A landscape with many valleys, sampled at points; each row gives a point and its height.
A ball rolls from a point to whichever of its 2 nearest points has the largest drop for the distance, and stops where none of them is lower. Distance is the straight distance between rows; heights are no part of it.
mov (h 2.42): [137 134 172  70 197 169 136 108 143 138  98 154 113 113  72  94 117 102
 129 187  99  96 163  84  56 110 119 157 138 150  81 148 135 134 110 134
 145 105 140 179 125 157 159 123 158 127 103 135 162 154 130  99]
zinon (h 3.88): [115  80 118 106 108 124 161 180 116 127 170 148 115 133 176  54 125 138
 185 128 117 142 131  82  79 133 145 129 149 131 128 154 136 104 106 156
 151 117  96  94 174 139 185 154  85 148  92 137 136 115 149 167]
Gopo (h 3.31): [ 99  88 155 131 121  81 102 145 119 178 122  87 128 175 158  59 107 140
  88  77 176 151 148 142 103 116 138 105 158 100  93 147 138  96  91 158
 129 130 139 122 128  65 113 146 118 102  73 113 115 130 106 140]
dut (h 6.39): [102 164  90 100 194 144 171 152 125 128 145 157 155  86 166 139 115 154
 132 185 157  51 108  48 170 120 130 144 111 158 138 112 118 166 125 116
 142 132 118 141 169 124 134 147 168 138 114 109 138 100 170  63]
neta (h 4.06): [108 145  98 128 104 128 199 170  99 168 112 113 165 129 151 107 158  76
 196  73 127 147  84 150 137  93  75 167 150 157 114 185 129 136 131 111
 166 137  99 146 143 114 175 160 118 144 125 102 150  93 106 162]
leme (h 3.29): [118 128 139  94 135 149 119 149 136  79 116 173 121 177  60 117  74 137
 115  31 135 127 123  96 167  69 126 145  84 163 134 131 127 104 140 139
 175 135 128 175 106 146 138 102 125 102 120 122 161 163 158 158]
susu (h 6.41): [118 137 134 133 174 130  90  84 151 117 128 139 119  71 137 130 119 131
  69 192 157  67 135  97 127 137 119 122 125 125 159  54  70 137 144  90
 101 125 167 158 131 118  55 113 216 119 100 155 106 131 157  65]
Bof (h 2.47): [ 55 134 128 131 155 126 142 153 172 126  63  93 164 182 108  99 142  84
 127  86 159 150 105 124 112 180 107 155  91 144 107 123 140  94 131 111
 141 152 120 101  96 131 125 124 100  84 109 126  80 112 131 100]
zuf (h 4.39): [128 136 144  71  90 103 136 119 116  89  97  91 130 103 146 114  87 133
 159  30 130 149  51  96 124 135  99 177 121 145 138 126 117 146 138 117
 132 159 108 106 139 109 103 165 130 128 118  87 168  83 100 137]
Satiz (h 2.75): [ 74 108  82 120 161 126 218 163 141 160 155 117 210  99 161  66 174  83
  98 155 170 123 125 157 104 123 134 131 124 174 140 156 107 146 142 146
 149 145 105 153 143 131 123 123 158 140 110 124  94 131 129 118]
luko (h 5.32): [152 136 135 118  80  64  53 129 113 145 137 120  80 100 127 133  95 164
  79  67 140 151 146 132 152 120 134 147 150 117 159 152 156 101  99 148
 119  54 134 147 150 157 154 157  68 110 110  75 142 128 131 189]
zek (h 5.12): [148 114 138 135 137 116  26  86 114 155 142  76 120 133 117 159  89 163
  66 172 104 110 128 150 132 155  97 127 147  76 129 151 120 186 147 169
 115 182 137 121 137  79 117 145 168 124 122 119 142  82  86 102]
Kup (h 3.30): [117 118 144 134 132 160 101 141 140 135 141 140  87 153  80 147 125 144
 122 140 147 122 169 132 133  71 183  99 104 162 102 130 151 131 156  94
 149 119 133 134 107  88 128  91 104 113 148 165 142 162 127 127]
Niliz (h 5.46): [161 113 174 108  90 118  84 131 159 194 109 139  67 100 106  95 144 122
 114 148 155 149 169 122  62 111 127 145 164 125 107 140 164 112  75  82
  91  70 153 112 150 136 159 131  81 136 102  97 128 179 131 158]
buv (h 4.77): [158 146 111 114  76 140 108 178  67 123 166 102  88 137 116 189 152 138
 178 124  75 165  87 115 161  92 147 126 139  94 107 172 153 143 124 181
 149 147 107 113 139 116 157 137 104 141 167 130 168  86 117 166]
denaf (h 3.13): [151 138 144 115 135 129 135  96 158 118  98 193 119 148  94 153 107 100
 111  66 157 124 127 121 181 112 122 132  90 139 160 106 130  60 111 131
 124  95 126 155 102 183 146  81 112  96 124 110 120 196 154 166]
fugon (h 2.94): [155  91 126 188 139  89 153 133  72 182 195 137 112 108 159 184 152 125
 124 150 108 170 130 213 134 139 153 113 117 140 125 173 126 155 126 142
 132 156 148  90 130 115 142 104  70 147 169  99 130 118 116 177]
gasaf (h 5.79): [134 169  61 121 112 150 142  98 189  61 100 148 179 127 118 132 127 101
 120 115  56 117  99 136 158 159 107 131  91  98 181  88 113 106 149 123
 118 135 138 127 127 206 137 136 155 147 119 143 109 126 149 113]
zive (h 2.78): [160 136 122 143 170 101 156  81 134 153 140 187 134 101 108 196 133 124
  75 157 160 112 138 165 168 127 137 143 103 164 197 103 120 155 102 115
 118 125 168 146 136 173 116  95 147 125 145 101 112 166 135 123]
zez (h 6.18): [ 82 145 108 144 162 164 156 161 144  67 163 179 124 151 121 160 111 155
 151 174 132  98 163  75 180 132 167 105 100 156 103  84 106 105 160 140
 137 109  97 144 106 162 117 123 108 106 141 162 112 155 158  75]
murik (h 2.21): [140 119 171 106 179 139 138 101 143 151  82 136 119 142 113  95 146  82
 121 153 109 139 140 136  66 147  90 114 139  97  93 139 107  87 114 135
 136 112 141 172  88 157 120 109 184 133 112 123 138 172 111 144]
pato (h 6.02): [ 98 122 129 189 200  93 111 123 136 145 134 147 113 170 156 129  78 173
 116 152 143 123 175 188 127 165 103 122 193 144 133 105 132 118 107 130
 153  93 181 119 115  53 121 141 140 140 151 165 120  90 114  93]
kuvaf (h 6.14): [ 65 141 116 129 177 143 160 143 113 108 147 167 119 122 100 145  89 115
 120 139 142 105 137  99 158 143 169 134  67 185 133 122  80 124 170 150
 119 144  97 111 129 186 123 133  88  87 143  86 122 119 165  80]
Bonuz (h 6.06): [ 90 169 113 171 136 119 144 136  99 100  97 127 105 100 143 147  83 115
 136 103  99 154 151 153 153 161 128 115 103 139 139 119  93  55 172  99
 101  70 115 113  95 174 130 180  66 130 134  95  91  96 134 124]
gen (h 5.91): [ 95 108  93 129 104 136 131 142 166  73 154 153 124 147 143  62 100 114
 105 130 118 142 143 122 107 160 133 115  91 128 186 135  88 113 170 177
  83 145  91 107 147 205 119 124  92 130  85 139  90 159 173 124]
zuz (h 6.07): [105 131 133 189 227  85 129 131  81 134 132 126 124 149 180 149  92 155
 132 141 117 137 133 184 135 192 106 114 175 123 103 108 128 127 127 181
 140 130 163 123  94  95 121 157 137 123 169 111 123  81 100  93]
nogel (h 5.42): [139 137 122 101  84  71 129 136 101 165 108 139 105 129 136 121 101 109
 116  13 171 147 105 147 185 113 103 139 158 122 151 126 134  57  90 118
 143  66 134 151 126 137 141 151  91 103  99  81 106 114 121 177]
fov (h 5.90): [126 149 133 182 112 124 115 129 150 140 143 166 129 135 146 138 168 140
 171 165 135 133 123 165 143 124 119 108 190 114 121 123 157 116  88  90
 140  76 151 125 131  69 161 102 105 159 151 175 118 141 114 162]
moseb (h 5.97): [ 88 118 154 178 143  85  99 119 160 163 161 135 118 184 141 176 137 163
 120 168 181 112 147 138 130 150 128 123 167 143 111 116 159 147  57 121
 128 103 133 103 136  53 159  93  93 119 150 159 114 122 122 107]
Lizo (h 5.08): [169 123 139 133  39 103  69 119 133 106 149 122 125 128 137 141 119 179
 144  45 139 123  81 161 160  83 127 118 192 115 160 108 137 131 112  96
 135 126 152 137 134  54  98 118 139 162 140 151 140 119  91 173]
leg (h 2.51): [ 81 136  74 165 164 100 192 129 143 169 127 126 228 127 101  91 176  80
  85 122 173 107 135 206 130 131 135 131 132 170 164 132 123 127 134 128
 154 158 155 158 104 124 127 124 176 110 129 151  96 129 115  87]
rek (h 4.54): [159 128 123 180 141 128 144 104 146  97 127 147 178 150 136 141 158 106
 157 108  96 123  55 184 139 149  92 139 133 128 162 138 126 151 138 130
 142 167 146 118 111 132 127  87 140 138 166 151 133 136  97 157]
ful (h 6.30): [112 108  98  98  85 148 151 136 164 129 126 100 175 162 154  87 213 123
 119 190 141 115 109  98 127 121 135 102 136  47  91 161 161 147 100 184
 139 137  99 149 118 123 126 106 188 141 121 182 101 139 128 101]
Vetab (h 4.07): [ 93 112  95 110 157 137  93  97 141  98 161 114 130 128  77 126 104 128
  44 168 123  74 138 106 126 133 155 139  65 137 135 145 121 196 170 163
 127 173 101 147 131 139 117 115 159  79 109 133 118 151 169  57]
Tula (h 2.38): [164  99 133 109  95 104 105 108 114 149 143 160  89  79 100 171 122 110
  85 161 117 153 165 163 110 127 163 115 108 140 155 164 102 119 154 137
  85 121 125 129 131 202 133 145 112 140 125  72 119 166 147 161]
nur (h 6.33): [134 140 148 108 185 122 150 142 111 131 167 137 118  99 180 186 117 171
 167 154 172 103  87  70 167 129 130 134  85 165 142 115 140 180  99 142
 132 147 117 104 180 113 121 142 106 115 143  92 149 107 145 112]
pivez (h 5.96): [ 99 150 105 140  58 157  88 141 158  45 127 109  92 162 142 108 132 121
 124 161  74 153 141 137 121 141 142 101  75 128 161 118 115 101 206 143
  75 127  97 122 110 181  98 130 104 137 116 164  94 141 156 106]
ter (h 4.66): [143 173 167 147 174 121 137 101 131 163  72  99 138  98 135 142 126 109
 135 106 138 115  92 171 108 172  70 173 132 160 157 144 129 138 101  78
 104 149 164  97 125 131 123 145 132 121 132  64 127 108  83 113]
kezi (h 3.57): [ 91 124  88 101  46 113 135 183 139 153 120 102 151 113 129 122 164 122
 116 120 167 148 127  97 144  94 153 125 142 127 134 119 129 120 123 106
 123 114 111 154 138 126 132 184 121 140 109 133  92 128 128 131]
kop (h 2.62): [151  93  84 148  94 107  99 128  98  97 232 138 123 162  96 173 120 151
 113 169  59 147 148 203 155 131 139 138 128 120 152 174 133 172 158 213
 149 133 141 125 136 136 142  89  55 142 161 159 125 133 150 155]
vater (h 6.22): [122 167 143 135 132 153 124 141 149  56 117 149 110 156 152 168 116 186
 164 126 154 107 106  66 201 133 140  98  84 133 133  59 117 111 134 118
 125 122 107 140 127 138  80 132 118 115 146 147 111 152 143 114]
rogi (h 3.66): [180  49 188  93 128 172 113 107  91 125 113  67 112 142 140  73 144  93
 159 108  78 175 104  78  67 127 154 105 174 119  85 136 140 116 122 133
 133 172 137 123 151 103 129 135 184 132  97 151 167 118 108 131]
zabod (h 5.22): [151 126 137 143  61  92  56 142 125 104 167 111  95 117 132  95  91 195
 126  14 130 136 105 127 137  92 128 139 197  94 160 123 163 119  95 138
 137 105 129 120 147  79 131 127  95 113 112 121 161 102 113 183]
Lisi (h 4.02): [ 93 128 132 105 132 153 145 165 143 101 109 125  94 123 100  80  89 113
 157 142  90 140 153  70  53 158 116 138 116 134  88 145 145 110 138 124
 117 110  96  85 154 175 206 174  51 122  91 126 140 103 159 144]
silid (h 5.67): [121 167  80 179 125 150 158 118 139 118 100 150 181 159  95 182 185 107
 148 126 102 129 140 172 183 133 130 141 104 122 140  94 167 117  96 120
 159 105 140 175  77 156 171 114 119 118 181 182 101 153 124 109]
Fazov (h 3.73): [119 119 130  37 141 161 209 146  88 168  84 140 151 110 127  77 132  91
 175 112 187 147 135  59 110  97 106 160 146 149  93 121 101  68  92 115
 127 104 103 174 140 153 156 184 142 140 100 101 123 143 128 140]
ris (h 6.11): [118 145 165 174 198 103 149 132  91 161  98  75 118 162 201 158 152 135
 148 125 145 157 136 146 140 181 106 117 137 106  85 106 127  98  82 150
 114 141 141 103  84 109  96 144 137 111 165  99  93 100  91 126]
siz (h 4.15): [ 69 128  65 120 105 131 134 116 142 117 150 126 174 123  91 121 126 100
  62 170 121  87 115 141 135 155 167 136  70 100 168 143 106 161 158 181
 124 153 118 149 127 166 121 107 174 119 116 144  67 139 168  50]
vut (h 3.90): [127 148 119 103 182 134 220 141  88 207  94 130 145 105 136  95 117  76
 163 108 145 143 120 144 138 119  79 159 131 181 112 158  94  94 132 102
 157 110 123 158 124 139 157 163 141 140 123  68 135 118 116 152]
fab (h 6.44): [ 81 145  80 116 170 106 162 140 108 159 161 156 138  71 135 131 110 142
  83 181 203  82 153  85 161  73 174 131 112 178 153 117  91 144 128  87
 140 122 137 133 171 126 122 138 154 133 106  99 121 128 157  67]
kef (h 4.49): [121 103 122 128 107 143 178 139 114 142 159 124 116 105 168 155 193 127
 121 193 200 132 166  86 158 106 201  82  77 119  86 134 120 147 123 139
 106 120 105 120 125 134  98 108 135 112 153 128 117 143 147 107]
ded (h 4.65): [172 136 125 107  79 153 107 142  67 135 143 101  82  83 105 215 150 144
 156 188 100 158 145 104 166  82 175 102 108 125  76 131 133 137 156 121
 127 130 127 139 126 119 140 174 113 144 163 117 149 104 116 137]
bima (h 3.48): [156  62 179  94 103 134  91 131  85 175 135  62  92 150 126  87 121 129
 125 113 113 163 160 112  89  98 179 108 162 114  80 146 138 104 105 137
 120 143 133 129 153  95 126 154 142 114 104 113 143 119  98 133]
Zize (h 2.93): [ 94 108 119 138 136 123 184 161 152 188 124 108 166 121 197  82 199  83
 128 171 173 167 141 146  81 165 128 119 107 149 111 137 113 117 123 133
 108 142 112 110 122 153 129 138 130 130 120 115  76 126 129 142]
bubet (h 2.57): [188 123 156 116 133 122 115 107 107 127 156 190  84  76 118 200 143 153
 101 183 140 114 146 118 140  95 161 118 108 148 158 140 116 143 135 112
  94 120 128 130 149 172 109 111 139 136 145  78 148 170 148 148]
dumen (h 2.18): [173  85 156 150 148 114 102 111 110 129 131 122  73  81 162 123 122 114
 110 156  99 167 155 152  56 165 123 104 126 114 132 145  97 114 156 128
  95 118 141  94 123 162 126 131 111 147 129  88 132 133 131 160]
budo (h 6.27): [137 182 147 129 142 133 137 126 123  89 132 159 113 109 165 181 115 195
 179 111 150 123  74  81 178 131 129 131 112 165 159  64 145 145  81 103
 158 117 126 106 152 108 121 120 101 128 166 112 137 116 134 143]
munut (h 6.36): [113 104 115 149 137 123  70  73 154 162 119  95 132 122 147 136 153 134
  66 199 172 111 148 166 120 149 141 105 133 114 153  93  94 152 156 115
  95 157 153 117 101  85  62 109 186 115 117 154  80 113 120  68]
zaguk (h 2.61): [134 174  78 146  67 111  85 110 186  77 144 137 165 189  87 144  92 144
  92  97  69 115 123 130 149 155  77 173 151  70 183 135 189 147 125 162
 120 120 143 101 153 166 190 125  78 122 107 181 136 114 153 140]
mipe (h 5.52): [125 172  92 132  89  84 129 122 160 146  82 134 187 148 124 119  96 111
 111  35 150 106 107 145 177 119  94 146 145 103 172  95 122  71  90  86
 136  88 164 133 139 108 131 165 115 121 103 123 101 110 104 146]
buz (h 3.98): [127  86 152 103 173 141  88 109 136 109 156 104 131 164 110 120  94 155
  84 116 141 124 122  89 101 136 138 114  74 126 131 135 110 165 147 203
 114 201 115 124 137 135  93  96 164  90 102 117 163 144 140 114]
Geg (h 2.96): [ 88 133 102 136 160 119 150 150 133 104 131 168 148 196 152 124 111 125
 139  95 115 134 112 107 165 165 111 127 135 115 113 148 156 103  84 203
 168 120 106 154 112 149 165 126 106 118 132 134 127 144 127 143]
Vas (h 3.44): [138  93 140  40  94 149 121 145 125  99  94 144 115 158  63  86  98 113
 111  64 172 155 134  55 117  76 155 146  98 154 107 106 116  97 146 119
 128 120  94 156 116 150 109 136 133  99  87 132 156 163 153 131]
tisu (h 3.41): [ 93 117  97 144  73 124 111 164 142 153 124  94 129 146  76 120 131 130
 100 128 161 140 185 146 119  75 181 107 112 158 119 130 135 107 179  76
 126 116 142 129  99  82 124 133  98 121 123 162 103 143 130 111]
remuk (h 6.31): [117  99 100 155  99 139  96  91 163 122 141 101 174 127 144 122 173 135
  94 188 137  97 141 202 127 150 134  93 163  87 149 123 131 148 158 126
 147 139 144 124  96  93  84  96 186 141 137 202  73 114 107  81]
pevov (h 5.40): [165 116 187  80  91 100  66 113 106 168 126 110  59  97 112 125  83 143
  68  88 172 145 175  94 102 115 144 141 160 128 115 114 142 113  79 117
  77  88 113 130 155 162 129 151  94 102  85  51 156 164 134 161]
domo (h 3.09): [114  73 122 190 194 121 188 145  92 153 211 148 105 136 172 115 138 126
 169 139 109 164 149 174  84 156 154 101 141 167 113 164 108 143 122 122
 132 135 128  88 137 103 143  81  88 139 167 111 151 123 136 174]
fug (h 2.91): [149 141 134  89 136 143 110 167 116 124 161 192 108 103  70 110  87 166
 152 164 117  84 176  92 128  68 141 113 187 159  93 102 118 119 129 107
 166  65 155 187 150  88 142 138 128 159 119 149 171 148 121 116]
nefo (h 4.09): [ 95 162 109 124 134 166 125 184 138  68 127 141 103 158 110 114  65 140
 163 137  56 128 157  76 119 150 128 137 121 125  75 130 122 112 168 124
 153 105 104 105 127 137 178 179  70 140 113 164 149  90 161 105]
lalol (h 5.61): [115 172  86 176  67 114 155 127 166 145 109 141 186 173 127 177 142 107
 146  63 136 119 118 167 212 128 116 140  97 103 160  98 169 111  88  99
 126 109 140 115 132 132 157 131  79 108 156 153  88 112 133 144]
Fede (h 4.34): [130 114 107  86  61 142 150 112 137 128 124 107 119 134  83 123 197 112
 126 180 140 126 109  86  96 112 140 154  92  98 129 185 191 225 148 138
 104 163 107  96 140 155 146  89 131 129 131 170 152 132 153 107]
Rupeb (h 6.25): [123 116 114 134  75 133 133 119 131 128 128 102 199 170 119 131 197 115
  82 153 152 110 112 159 153 107 140 104 138  76 102 169 142 142 140 172
 124 159 117 165  79 115  88  90 200 126 148 173  96 134 100  96]
bupos (h 2.41): [148 148 100 171 100 116 101 107 129  78 175 157 149 193  83 167 112 143
 138 119  28 119 125 197 160 157  98 152 127  85 165 142 161 150 143 217
 146 120 128 138 123 148 162 104 108 142 146 188 118 147 134 158]
Buvuf (h 6.10): [ 81 136 131 168 172 104 155 145 117 130 144 160  85 128 109 156  83 132
 120 128 141 136 176 152 130 148 152 129 104 177 106 137 107  82 138 104
 127  89 125 109  92 162 152 155  48  97 144  96 115 120 138 130]
kotom (h 5.86): [111 139  96 140 130 135 128 114 193  72 114 144 152  93 148 107 109 138
  91 120 126 131 128 113 126 169 127 122 104 127 211  81  79 108 166  87
  96 107 126  90 157 186 111 127 117 148  86 120  88 144 165 119]
Fol (h 2.79): [123 149 107 145 113 108 119 131 182 106 122 164 147 156 142 122 117 124
 137  79 104 118 102 114 137 186  88 152 146  88 174 133 171 121  81 182
 117 104 118  96 167 171 176 136  87 129 103 139 111 126 154 160]
lam (h 4.86): [163 156 108  68 103 130 107  99 140 152  84  82 150  70 122 146 161 119
 137 207 116  96 116 114 113 142 104 173 149 113 122 131 151 177 139  72
  98 125 131 120 163 122 156 154 156 166 118 109 136  96 140  73]
bizok (h 5.47): [175 118 198  88 114 119  91 103 101  95 157 124  61  66 143 108  59 169
 108  64 140 134 172  97  97 119 123 112 168 131 132  79  99 102 119 113
  95  84 128 139 151 139  66 172 135 124 114  71 174 162 127 149]
vunif (h 3.10): [ 81 111 114 184 190 112 190 176 124 178 151 124 136 125 192 103 143 118
 171 136 152 147 136 155  83 145 122 127 145 190 110 122 122 123 110 101
 155 119 129  96 131  99 140 120  85 141 151 144 118 115 128 163]
ledo (h 6.15): [134 136 186 160 177 141 171 128  92 167  81 105 112 154 160 170 172  94
 163  96 139 169 109 124 142 149 112 123  86 132  72 135 139 109  78 114
 123 155 117 102  80 133 113 102 121  89 169  91 134 112 108 139]
duruz (h 4.38): [161 117 111 131 133 127 151 131 121 141 151 134 164  75 114 132 146 121
 126 137 120 113  80 180 118 102 118 156 140 166 164 148 123 175 159  94
 149 161 144 132 144 119 106 127 168 172 163 123 144 124 104 129]
tef (h 5.76): [105 149 159 136 136 163 126 152 175 124  99 116 125 133 157  89 143 154
 169 164 163 103 143  82  95 136 136 124 155 139 116  55 142 116  94  59
 147  86 133  84 149  66 114 125 108 129 119 166 105 103 132  88]
sabu (h 4.91): [183 130 113 129  76 127  85 153 114 103 152 140 101 115 163 117 112 169
 148 103 101 149 140 149 163  90 144  77 169 108 165 102 109  89 163 118
 139  91 129 175 117 114  97 136 136 180 133 157 106 140 121 188]
nulet (h 6.21): [132 132 141 163 104 131 108 120 103 153 114 104 150 175  89 176 188 107
 114 147 117 137 143 159 147  83 140  96 139  95  69 176 158 133 120 166
 145 153 137 170  59 107 132  98 159 114 147 152 117 140  98 116]
nosad (h 3.14): [ 86 102 122 140 150  76 141 162 111 160 156 108 145 176 166  93 103 132
 112  59 154 137  90 147 128 154 116 126 145 103 117 165 133 101 112 191
 148 139 115 105 126 105 136 137 101 116 117 100 110  99 117 169]
Zarit (h 5.62): [125 157 160 134 227 155 136 138 126  89 132 159  93  85 118 119  61 160
 140 129 118  99 131  97 115 123 130 131 146 171 142  84  87 131 162  89
 161 125 152 124 160 104  93 163 133 122 128 123 166  98 124 105]
Gav (h 4.97): [174 123 149  87 110 160  56  89 142 131 113 102  99  67 114 121 120 130
 115 199  83 114 166 117  79 151  87 131 147  93 133 105 108 170 151  85
  94 116 128 133 154 114 108 163 161 174 110 127 146 123 118 109]
Nosev (h 5.83): [121 147 146 153 116 151 148 139 166 131 112 147 116  99 166 105 187 148
 202 156 140 133 129 127  92  94 111 107 183 148 129  79 144 123  87  37
 139  88 145  90 143  48 123  96 125 157 137 170 128 137 110 143]
Kulur (h 6.17): [140 129 171 162 135 121 130 107  99 175 126 107 137 173  98 190 196 101
 135 129 124 140 119 155 136 115 127 118 123 128  80 160 166 137  79 129
 115 172 134 129  78 113 145  49 123 108 167 121 154 157  97 140]
pumos (h 4.19): [129 132 108 124 150 108 132 107 130 135 141 159 166 114 112  88  93 141
 128 130  81 112 117 168 102 114  85 166 191 133 159 176 126 160 135 135
 160 117 134 140 158 110 172 130 156 163  99 131 166 133 115 144]
pudok (h 5.72): [144 174  80 135 100 152 132 101 153 110  81 136 146 135  78 158 156 104
 116 158  61 113 126 165 131 133 113 129 106  92 144 114 142 108 132 129
 120  94 142 168  80 189 160 125 146 147 142 169  94 153 126 115]
Bokif (h 3.85): [168  71 161 103 127 146  98 116 122 112 156  86 154 155 171  84 114 137
 125  94 103 142  98  97 106 142 137 106 133  90 133 131  96 143 145 188
 118 203 101 128 146 114  87 113 193 139 103 143 156 125 121 143]
nub (h 4.57): [147 141 128 139  92 161 143 141  93 135 128  91 100  88 157 192 172 142
 131 155 156 157 129 112 176  97 180  93  56 134 100 126 119 139 157 134
 101 163 101 136 108 131  87 145 133 105 174 120 112 114 129 108]
rebug (h 3.58): [121  93 173  51 132 159 164 146  95 133  87 126 124 164 133  85 145  93
 141 110 175 153 121  43 107  96 156 117 103 139  80 123 126  66 105 163
 114 133  98 161 122 156 131 141 147  90  97 112 120 153 129 143]
piri (h 5.69): [ 94 125 128 125 193 147 127 147 183 106 129 139 143 134 141  70  81 174
 132 134 145  96 133 100 110 133 141 116 143 171 132  86 106 137 141  77
 166 122 114  96 139  73 114 131 126 129 111 167 125 109 161 104]
lod (h 4.26): [ 99 145  67 119  58 111 157  85 150 144 116 101 179 126  98 140 184 100
  76 181 134 100 102 136 150 133 136 159  85  90 150 184 162 204 130 142
  98 147 143 115 145 169 141 119 154 122 132 150 109 119 152  75]
Zudev (h 3.12): [179 128 165 116 111 180  90 126 128 118 130 133  62  96  86 117  91 168
 164 151 111 113 202 106 111  79 164 107 164 146  98  80 136 116 131  70
 133  95 154 144 153  68 116 121 136 133 122 148 158 145 119 138]
Fofov (h 2.65): [159 131 135  50 166 155 157 110 152 121 125 183 126 101  71 116 113 156
 133 176 112  71 140  78 103  59 128 137 156 138 111 123 140 160 128 112
 152  91 127 188 160 123 143 110 194 153 117 154 173 169 148 110]
muk (h 4.78): [178 139 125 133  83 116 122 156  52 136 166 117  83  75 145 154 117 147
 152 146  93 152 167 164 147  89 164  87 161 134 104 124  94  91 151 126
 135 104 145 157 115 115  90 179 131 163 170 104 133 110  94 165]
Nitur (h 2.31): [ 81 161  95 162 142 127 156 121 174 137  81 109 214 159  77 112 177  67
 105  84 172 114 125 165 142 144 115 141  95 155 126 109 124 106 146  84
 133 162 154 133  88 116 112  97 141  91 118 161 104 122 109  87]
ratob (h 5.55): [167 161 180 151 174 121 127 117 122  71 141 160  78  61 119 151  42 173
 108  97 117 108 147  94 124 131 100 126 144 165 157  74  91 114 149  90
 114 102 140 127 153 151  95 151 123 121 113  73 170 130 122 141]
mades (h 4.41): [134  85 107  82  83 158 181 137 110 132 150 130 120 121  98 106 185 124
 123 147 175 142 127  81 132  80 189 124  76 104 114 181 149 198 131 161
 122 154  98 140 131 160 111  60 148 116 145 155 159 171 151 130]
fibes (h 4.03): [120  98 113  95 119 124 134 156 118 112 157 153 136 136 130  45  93 143
 157 105  94 124 124 101  83 114 104 137 182 102 114 163 135 141 130 163
 170 125 102 143 151 105 167 156 148 150  91 141 162 123 124 151]
rosu (h 2.97): [175 133 148 153 191 131 129  86 115 132 100 186 129 129  81 184 120 103
 101  96 115 127 142 198 164 118 111 141 117 136 162 107 100  88 129 116
 129 112 170 166  80 173 103 104 134 114 150  92 132 186 116 144]
Zipo (h 4.53): [161 156 141 136 126 105 155  98 108 113  72 107 148  84 165 140  87 136
 138  38 139 129  46 153 152 164  72 151 119 133 162 108 102 131 125 103
 112 150 155 118 111 114  93 157 140 142 133  72 134  78  82 132]
fuli (h 3.74): [139 111 118  91  71 103 152 163 132 158 135 117 115 117 174 102 171 138
 167 126 175 157  93  79 117 108 137 129 131 104 138 144 156 111  71 127
 128 123  86  93 165 141 151 135  79 145 111 120 114 130 146 161]
gume (h 2.82): [154 113 152 102 152 180 124  86 144  90  99 107 135 159  98 116 160 120
 142 160 101  97 116 102 103 119 149 115 106 100  73 132 167 181 157 140
 148 175 133 134  91 114 116  67 201 106 148 192 157 155 133 104]
Sel (h 4.76): [134 140 137 145 117 130 120 142  93 121 130 119 123 180 167 132 155 122
 217 104  60 147  63 116 130 142  94 118 169  75  92 137 171 143  88 184
 134 170 111 115 137 101 178  96 122 144 144 136 179  99 119 179]
Nuru (h 2.70): [132 133 161 130 137 173 111 108 180  82  75 113 151 164 122 128 168 106
 140 156 148 114 105  87  99 163 127 125  85 102 110  99 159 163 146 131
 100 172 121  79 105 129 102  65 159  98 128 180 129 143 146  82]
buba (h 5.05): [157 118 156 119 148 120  30  79 119 165 129 121  76  89 111 160  76 138
  79 202 102  95 181 123 109 136 114 131 136  97 116 123 115 180 131 115
 114 139 141 138 147  88 103 156 169 111 118  94 142 111 101  91]
Pipez (h 1.99): [148  93 160 158 167 147 124 119 100 131  87 116  83 117 125  96 118  82
 143 118  93 172 162 168  74 144 124 107 112 136  81 141  74  78 187  99
 112 129 130 129  84 156 109 132 138 123 141 108 131 141 113 152]
timil (h 2.80): [140 104 114 174  91 112 110 122 104 102 197 145  99 105 110 184 134 135
 134 120  73 167 139 212 138 151 137 136 101 144 159 147 136 167 171 141
 114 137 144  92 147 132 145  95  38 142 170 124 133 127 140 186]
sig (h 2.59): [ 82 119 157 111 171 164 141 144 187 100  99 124 156 179 109  84 134 102
 143  86 158 119 100  82  86 165 119 155  72 151 110 120 156 156 124 133
 131 179 112  73 121 127 119  78 112  93 113 153 126 138 151 109]
kivek (h 4.67): [141 134 159 184 124 110 124 103 122 101 110 130 152 182 182 131 144 106
 184  42  86 117  55 150 129 177  65 123 162  65 130 152 139 125  93 154
 147 163 121 112 112 126 152  77 138 127 139 144 154 123 104 175]
Pota (h 4.79): [129 173 122 143 158 109 109 115 143 184  93  85 156  91 156 168 150 123
 130 219 140  86 126 151 123 151  83 163 150 135 137 143 144 171 101  88
 110 138 149  98 154 114 157 147 140 150 132 109 119  93 108  60]
lovip (h 6.01): [ 95 160 107 168  83 141 110 129 114 100 110 105 124 123 145 130 113 115
 125 131  93 160 145 165 160 150 155 102  86 122 148 105  77  50 184 112
  88 124 109 157  97 150  97 165 137 136 137 118  83 115 138 118]
kofev (h 5.21): [179 122 141 108 117  80  69 102 102 141 129  94 124  88 164 140 112 149
 103 135  81 130 111 167 136 150  77 140 182  71 127 173 135 150 142 172
 117 138 154 134 150 120 130 179 172 186 133  88 130  90 105 141]
Zom (h 4.24): [118  94 130  71  87 127 162 149  84 155 113  75 144 125 121 102 119  81
 166  40 138 154  75 125  99  92 112 179 120 159 112 174 117 141 137 120
 139 176  89 117 124 108 113 179 117 141 125  90 172  83 100 148]

Where does a ball stop that starts at each point below?
nur => luko
buv => bupos
lovip => luko
ledo => luko
zuf => Pipez
tef => luko
nefo => Pipez
sabu => bupos
Vetab => bupos
kivek => Pipez
